Each row is a point on a tangle of strands that fork, close into loops and nearly touch. The rows are in no order.
In the rows, 128 means zero.
Points whose rows are less than 64.9 apart are linked; no others are. Some points are linked to none.
<242>: [128 130 116 101  93 138 135 154 124 107 123 102 152 135 156 132  94 141
 117 158 149  96 126 111 106  93 137 107 132 118 134 138]
<396>: [149 117 153 164 188 123 121 103 114 173 143 193  90  96  98  86 178 131
  98  62  67 131 117 149 143 171  96 175 127 113 133 118]
<300>: [130 104 121 113 106 151 144 127 122 131 127 140 136 131 141 109  96 131
 106 137 109 124 122 114 100 113 124 136 122 135 147 121]
<473>: [ 92 112 107  86 107 177 164 138 108 119 102 151 148 143 121  91  61 144
 101 131 126  87  99 139  66 115 122 151 110 147 132  90]
<700>: [126 113 147 154 183 127 122 118 116 186 101 200 108 110  87  88 172 109
  77  76 116 132 146 137 142 155  71 178 166  72 127 121]
<252>: [144 116 144 175 180 113 123  93 124 180 140 206  96  97 104 101 180 119
 127  70  87 152 138 135 168 168 101 170 137 111 124 143]
<173>: [113 150 125 136 115 105 109 130 141 104 136  69 118 133 161 140 135 127
 178 150 154 144 145 128 171 135 164  84 127 139 150 151]
<304>: [109 156 121 132 114 105 120 138 139  97 138  61 134 137 157 143 123 127
 187 161 161 149 136 134 173 121 176  84 126 148 157 154]
<481>: [162 106 151 182 180  98 117  72 129 187 156 193  88 101 125 123 195 121
 132  59  76 170 127 124 184 182 124 148 125 114 140 139]
<62>: [150 108 163 157 195 126 112 118 111 188 132 198  95  97  89  81 187 122
  75  63  71 116 126 146 137 166  86 182 135  96 134 105]
<271>: [110 132 105 100 103 132 132 162 118  96 144  64 158 159 158 132  97 160
 132 168 166 101 107 127 117 110 160 108 128 145 138 120]
<721>: [148 106 160 159 190 147 125  91 134 154 167 158  77 144 106 102 158 129
  91  52  76 137  84 140 112 207 133 160  86 149 145  90]
<610>: [114 132 116  75  81 145 149 171 120  83 117  99 188 140 146 130  68 143
 136 169 162  76 120 110  89  78 133 105 141 126 129 140]
<49>: [167 188 126 175 138  47 121 100 153 141 113 141 101 116 122 182 199 102
 160 134 122 187 199 134 196 113  93 116 198  82  83 173]
<344>: [106 168 104 102  96 117 138 148 137  75 121  55 147 129 147 139  94 141
 173 170 183 123 122 144 138  91 162  83 143 146 132 156]
<640>: [ 86 109 107  85 109 181 166 132 105 114 110 140 154 138 130  99  60 152
 103 128 142  83  90 140  74 115 142 146  97 164 139  72]
<834>: [111 127 108  75  79 155 156 171 116  80 115 111 192 139 137 130  54 152
 128 165 161  73 120 109  79  76 128 124 133 134 125 133]
<713>: [110 122 112  89  88 164 159 152 114  97 102 140 174 131 119 112  55 131
 107 159 133  93 134 116  76  84 109 145 123 130 119 132]
<426>: [131  90 142 139 147 132 133 125 120 144 161 126 101 143 118 133 114 154
 113 136 135 113  82 131 128 162 196 133  66 190 147  71]
<571>: [101 116 110  91  96 169 163 145 110 112 101 147 155 140 119  96  55 139
 102 144 122  97 116 130  69 104 112 149 116 141 126 111]
<438>: [136 127 140 156 136  98  91 121 129 136 163  73 100 142 162 149 153 129
 158 144 116 133 138 124 170 161 161 110  99 157 152 123]
<510>: [156 183 117 175 133  49 123  98 152 132  98 139 117 112 125 188 201  94
 159 142 133 189 197 131 190  98  87 113 210  74  85 178]
<89>: [145 109 164 165 198 126 112 115 117 203 116 205  87  96  85  92 192 115
  72  59  84 121 144 142 149 173  74 190 146  87 129 108]
<230>: [174 110 147 193 185  91 109  64 132 198 167 189  76 104 127 142 210 129
 127  58  79 180 125 125 191 188 137 139 128 110 135 143]
<554>: [137 151 119 108  99 123 116 140 139 103 113 121 123 117 132 139 140 130
 152 142 159 134 161 118 122 105 114  95 142 114  90 155]
<288>: [124 130 122  87  84 139 138 161 123  94 111 109 171 130 149 132  85 129
 127 165 155  89 130 109  99  81 131 106 137 113 125 144]
<341>: [ 89 106  98  83  97 176 172 147 107  95 114 130 170 143 132 108  56 165
 110 144 154  84 110 125  74 101 144 141 110 162 137  91]
<274>: [117 129 108  98  97 134 138 160 118 103 137  84 160 151 159 133  92 156
 123 161 157  93 116 116 112 100 150 105 133 131 143 124]
<580>: [135 113 126 108 107 149 139 129 120 123 116 150 152 119 128 104 106 103
 105 143 130 135 142 109 101  96 111 139 132 113 118 144]
<484>: [153 104 157 159 196 140 119  96 127 162 162 167  87 137 104  90 173 135
  84  42  62 129  90 139 112 193 114 164  96 136 142  94]
<599>: [103 158 102  90  75 113 121 155 138  73  86  82 151 117 134 143  97 131
 159 184 182 116 127 138 103  69 144  77 161 115 108 161]
<630>: [ 95 135 108  75  82 169 135 157 128  82  70 125 209 112 116 147  88 106
 126 161 166 102 145 110  80  52  89 124 143  94  91 154]
<231>: [175 173 140 176 152  61 118 103 158 185 111 151  96 122 116 179 203  86
 145 107 111 195 201 136 192 117  77 122 197  68  91 166]
<169>: [145  96 150 160 155 134 123 110 129 157 169 133  84 145 116 152 118 144
 127 113 105 137  98 125 135 182 157 136  76 182 146  91]
<413>: [137 143 117 103 100 132 121 144 138 108 109 132 140 118 128 139 138 120
 128 147 162 134 155 116 109  90 114 107 143  99  87 152]
<63>: [120 136 126 143 126  94 112 151 130 110 169  60 134 157 154 138 140 139
 187 168 129 131 112 136 172 150 190 106  96 176 153 126]
<334>: [118 141 125 138 125 114 107 139 126 118 157  70 125 145 161 147 125 140
 166 152 136 119 134 128 162 140 153 108 108 157 145 127]
<670>: [122 135 121  87  84 138 127 158 129  93  96 117 168 120 138 138 103 114
 128 165 162 102 140 108  93  75 125 102 141  96 106 152]
<314>: [129 150 120 124 113 131 117 132 130 111 136  89 115 126 159 139 126 140
 150 139 147 114 148 122 145 124 131  97 124 137 128 145]
<152>: [146 108 134 151 151 150 127  94 128 151 157 146  94 122 119 121 135 136
 108  93  84 156  98 133 120 165 124 148 110 155 148 109]
<45>: [173 164 136 165 152  75 124 108 164 197 104 152 114 119 111 175 199  77
 141  94 112 190 196 127 184 110  60 127 201  61 103 165]
<51>: [105 164 113 117 108 117 129 147 135  88 137  56 143 135 153 142 103 136
 185 166 169 134 131 141 158 111 165  88 132 154 146 153]
<107>: [102 113 102  83  84 164 169 158 113  87 115 122 179 146 133 118  51 164
 118 156 156  81 115 114  75  90 134 135 122 150 133 114]
<322>: [ 99 152 106  85  73 118 115 160 137  74  78 101 159 119 130 148 106 123
 149 182 177 116 134 132  96  70 130  85 166  98  96 155]
<609>: [154 108 155 179 186 107 121  81 127 175 152 199  90  92 112 105 186 125
 128  55  69 156 127 130 175 181 108 164 123 118 140 135]
<374>: [147 170 124 147 134  66 133 114 150 148  87 145 143 113 123 182 188  91
 160 125 129 175 196 124 177  80  58 113 212  64  98 161]
<767>: [107 121 120  87 118 165 152 128 108 109  83 146 182 117  97 100  89  99
  97 136 147 126 142 122  86  75  65 153 141 108 101 147]
<761>: [102 138 102 102 104 131 131 166 118  92 153  51 160 167 153 129 102 157
 146 178 167 110  98 137 127 114 169 108 123 156 135 117]
<68>: [123  93 137 133 139 151 134 103 131 145 138 143 107 142 125 116 115 127
  99 102  96 132  84 131 100 166 140 144  97 153 158  79]
<563>: [108 147 115 129 116 110 120 156 125  98 171  54 145 159 153 133 122 143
 193 176 143 128 108 139 159 141 184 107 101 183 143 125]
<825>: [126 121 124  97  97 151 141 140 123 106 101 141 173 119 125 119  96 101
 111 152 144 121 149 103  93  81 106 130 131 105 109 149]
<760>: [124 127 130 147 134 109  98 135 126 128 166  77 113 147 157 148 133 138
 160 148 125 121 130 123 164 155 153 111  98 162 148 123]
<664>: [131 139 133 158 130  95  90 122 138 127 155  67  97 134 166 147 164 121
 166 148 128 150 143 129 176 156 176 104 111 149 149 136]
<756>: [146 102 162 159 166 149 126 100 138 155 166 148  73 143 111 121 127 129
 106  90 105 128  79 139 123 213 175 154  63 175 150  76]
<370>: [120 141 115  94  87 133 120 153 137  96  93 123 155 117 128 145 128 116
 128 158 168 127 149 115  96  77 116 102 149  91  89 151]
<120>: [130  96 135 133 141 150 134 103 130 147 139 149 103 133 123 103 130 130
  99  98  80 143  90 134 100 160 125 147 112 143 152  96]
<233>: [142 102 141 154 152 148 123 101 132 154 163 134  92 133 117 141 125 140
 114 103  93 149  97 127 124 175 138 142  96 167 149  99]
<250>: [125  94 143 139 147 148 130 105 132 148 148 141  99 146 120 127 112 129
  98 109 110 126  79 135 110 176 166 145  82 166 155  70]
<447>: [139  94 149 155 152 132 125 117 127 152 168 128  86 148 117 142 115 149
 125 124 122 123  94 128 138 177 179 131  68 190 143  82]
<298>: [155 112 157 163 196 128 121  97 121 168 158 178  86 116  99  87 180 142
  91  42  55 130 101 149 129 185 103 165 112 128 141 106]
<490>: [ 98 132 112  72  77 154 128 160 131  82  67 124 201 117 121 151 109 109
 137 161 170 121 148 109  85  59  92 108 153  83  91 151]
<200>: [140 113 121 116 106 148 136 128 121 133 125 144 137 119 139 110 110 118
 102 139 119 132 133 111 106 105 119 134 128 122 126 140]
<296>: [ 93 143 110  77  68 135 116 162 134  76  68 111 183 124 122 157 114 114
 145 173 172 128 143 119  88  63 104  92 167  79  90 151]
<113>: [177 185 132 180 146  48 121 100 153 163 122 149  87 123 121 176 200 101
 156 119 108 187 203 140 202 127  93 118 187  83  83 170]
<268>: [150 103 162 164 180 149 121  91 137 154 170 154  71 145 107 116 140 126
 102  70  85 139  87 136 115 218 148 156  76 163 147  87]
<622>: [120 149 128 153 124  98 101 126 144 114 144  66 104 134 161 146 158 124
 174 153 144 161 144 128 179 146 180  93 121 143 155 146]
<198>: [140  98 157 147 158 146 131 106 132 153 157 144  86 143 115 122 114 130
  99 102 113 122  74 142 119 197 182 149  63 174 155  71]
<261>: [110 128 119  83  89 163 142 150 123  89  87 130 192 117 121 131  81 108
 115 160 153 102 145 106  86  64  97 132 132 105 103 152]
<545>: [134 120 143 161 182 124 123 110 113 176 119 199 103 100  90  85 171 113
  93  82 102 141 137 146 148 154  89 179 152  92 125 132]
<626>: [117 105 114 103  95 149 155 142 120 116 122 131 156 142 143 119  76 144
 115 147 126 104 122 108  98 104 131 129 118 140 146 115]
<239>: [105 163 100  94  83 113 131 152 137  74 100  70 151 120 141 139  93 136
 163 176 184 113 123 142 116  76 153  79 155 129 119 163]
<294>: [145 119 144 161 182 124 126  98 112 168 141 193  98  95 102  88 170 126
 109  76  81 143 123 147 146 160 100 172 138 114 128 131]
<97>: [136 106 159 157 193 135 118 121 120 206 102 207  98  99  83  98 191 107
  63  60 103 124 156 133 142 168  60 188 162  73 132 104]
<624>: [130 151 118 115 105 126 119 138 137 104 122 103 115 118 150 136 129 137
 152 143 155 120 151 121 133 115 127  91 134 124 111 156]
<482>: [105 147 105 121 113 123 124 161 122  95 165  51 147 161 148 133 112 153
 172 176 160 120 104 142 145 133 175 114 108 175 133 123]

A piece is two or more points that can be reached from each other along the links. Count, over all rows, the pieces, the separate loops (a circle has one, a figure eight two, a Y none), the forks (points with three links) and the tips (points with one).
pieces => 4
loops => 1
forks => 3
tips => 9

A fork is a point with three links, a tip a point with one. Leave the first point through the second and follow the links. Name the first fork or tip that comes.
<510> / <49> => <45>
<304> / <173> => <334>
<198> / <250> => <426>
<599> / <322> => <626>
<341> / <640> => <713>
<242> / <274> => <63>
